Points on a hilly landscape, in no order, each with its height.
From any point a ball takes the steepest step (drop divided by distance) to one of its 6 nearest points. It stops when none of these is lower. Distance is the straight distance between rows; heights are no part of it.
j626 (h 449): [100 203 109  97 117 149  72  98  90 137]
j529 (h 432): [139  68 124 111  82 101 160 124 152 111]
j940 (h 363): [107 158 135 125 186 158 127 169 109 120]
j976 (h 512): [124  41 102 149  63  93 184 128 141 114]
j406 (h 468): [151  84 156 140 128 125 136 133 162 113]
j889 (h 263): [120 210 156  80 200 154  63 149 125 153]
j309 (h 172): [140 106 148 160 157 130 120 136 147 134]
j271 (h 245): [107 134 114 135 166 130 128 131 107 143]
j708 (h 510): [123  65 103 126  48  92 167 116 138 111]
j856 (h 148): [122 189  89 118 109 137 107  85  84 119]
j869 (h 199): [102 163 112 111 144 125 120 105  96 147]
j561 (h 223): [124 124 127 152 161 124 122 128 123 146]
j18 (h 434): [151 119 114 133  81 111 118  99 149 141]
j399 (h 228): [147 113 191 170 144 144 155 147 164 125]
j960 (h 145): [129 125 112 144 132 116 118 109 125 163]
j344 (h 576): [162 102 187 150 131 149 168 161 167 111]
j112 (h 490): [126  53 115 126  67  95 178 134 143 111]
j101 (h 287): [ 98 158 129 102 173 137 112 138  96 130]
j435 (h 299): [108 144 121 128 181 136 130 145  97 134]
j65 (h 504): [156  64 145 142 109 132 195 177 162  97]
j555 (h 486): [138  51 120 123  90 104 177 150 150 100]
j94 (h 138): [137 128 171 176 162 146 138 156 146 134]
j915 (h 160): [126 178  88 135 104 125 118  87  86 133]
j572 (h 466): [108 211 106  94 114 150  64  96 101 124]
j451 (h 614): [110 214 116  87 117 151  58 102  99 140]
j916 (h 503): [145  63 151 155 107 142 211 184 161 107]
j696 (h 498): [133  34 118 149  96 114 191 167 152  97]
j839 (h 194): [121 143 105 137 126 114 128 107 101 158]
j841 (h 204): [114 138 110 144 142 119 122 113 105 153]
j427 (h 142): [138 119 157 169 167 146 126 147 138 132]
j222 (h 537): [118  58  94 150  38  88 177 118 135 104]
j524 (h 409): [146  80 134 115  99 105 141 117 159 124]
j156 (h 455): [156  77 155 137 129 127 170 158 163 106]
j908 (h 457): [143 108 111 124  49 103 133 105 149 119]
j299 (h 419): [112 214  86 107 110 147  49  90  93 104]
j383 (h 256): [112 137 121 141 173 134 120 134 113 145]
j213 (h 284): [156  99 160 149 144 131 136 138 165 117]
j553 (h 34): [141 144  94 153  94 119 115  90 130 150]
j176 (h 543): [154  82 139 123 109 109 126 117 158 130]
j286 (h 298): [116 191 158  89 194 156  82 162 123 127]
j599 (h 507): [121  38 100 148  71  92 183 139 148 109]
j659 (h 268): [159  98 175 156 146 138 146 147 161 117]
j850 (h 697): [164  88 186 144 127 146 204 170 165 110]
j615 (h 175): [119 141 145 165 179 156 141 170 128 135]
j825 (h 161): [129 184  71 131 101 123 107  78  92 112]
j374 (h 501): [145  62 137 120 100 105 163 141 158 105]
j855 (h 92): [147 108 168 167 151 142 135 145 156 124]
j892 (h 139): [104 178 144  81 179 148  90 140 108 132]
j785 (h 265): [114 201 136  68 177 140  59 134 117 159]
j232 (h 62): [137 129 109 148 113 118 114 100 126 160]
j709 (h 431): [112 168 148 111 194 155 125 167 104 119]
j612 (h 222): [ 97 172 119  97 141 137 114 113  86 137]
j11 (h 140): [165  89 168 137 131 132 159 149 160 104]
j91 (h 373): [ 94 193 133  86 141 144  86 118  98 140]
j490 (h 295): [101 198 120  95 123 144  91 105  87 130]
j693 (h 192): [140 168  76 147  98 130 109  89 110 138]
j103 (h 179): [131 122 140 168 168 133 121 134 128 141]
j628 (h 497): [143  51 129 133 106 117 186 163 154  90]
j350 (h 198): [141 114 139 159 158 128 123 135 142 136]
j986 (h 499): [145 103 136 134 114 108 124 113 149 143]
j988 (h 478): [152 117 102 134  53 107 125 102 152 125]
j634 (h 257): [110 146 140 138 180 149 129 152 106 134]
j846 (h 189): [110 184 146  76 181 150  87 144 112 129]
j71 (h 289): [101 175 140  99 182 151 106 156 105 126]
j249 (h 271): [134 115 129 152 152 118 119 124 137 150]
j607 (h 483): [131  75 114 115  59 104 160 115 146 112]
j742 (h 94): [132 114 122 138 130 117 121 111 140 159]
j981 (h 180): [ 98 180 108 114 130 133 115  99  86 142]
j215 (h 174): [124 135 140 166 175 141 129 154 123 134]
j116 (h 533): [149  82 142 119 112 113 146 129 159 110]
j66 (h 427): [155 137  91 145  70 115 113  93 140 137]
j7 (h 173): [125 162  89 143 112 123 119  92 105 147]
j193 (h 422): [143  95 126 113  58 103 136 103 155 119]
j99 (h 532): [159  88 174 141 129 140 178 164 166 104]
j369 (h 220): [112 140 114 139 158 122 122 119 102 152]
j189 (h 465): [150  98 141 142 134 109 125 121 148 137]
j28 (h 98): [146  85 133 120  85 103 141 115 153 127]
j657 (h 500): [129  38 111 145  81  95 185 148 153 107]
j473 (h 502): [147  54 141 151 109 127 191 180 158  95]
j668 (h 239): [ 97 162 122 100 160 134 113 126  92 136]
j917 (h 395): [107 206 139  76 142 146  68 117 106 152]
j367 (h 251): [ 94 176 137  80 165 141  87 124 103 138]
j440 (h 217): [123 128 116 144 157 121 117 118 121 149]
j629 (h 28): [103 196 103 105 112 142  94  89  87 123]
j758 (h 282): [ 99 174 131  90 154 138  99 124  95 140]
j694 (h 159): [127 191  72 123 103 135  94  74  89 108]
j36 (h 226): [112 189 151  75 188 155  73 145 114 141]

Two balls start at each pair of points below. Name the first point that both come to, or write -.
j249 and j841: j232
j986 and j960: j232
j696 and j708: j529
j634 and j103: j427

Write out the way that a ball takes from each point below.
j91: j367, j892
j839: j232, j553
j65: j156, j11
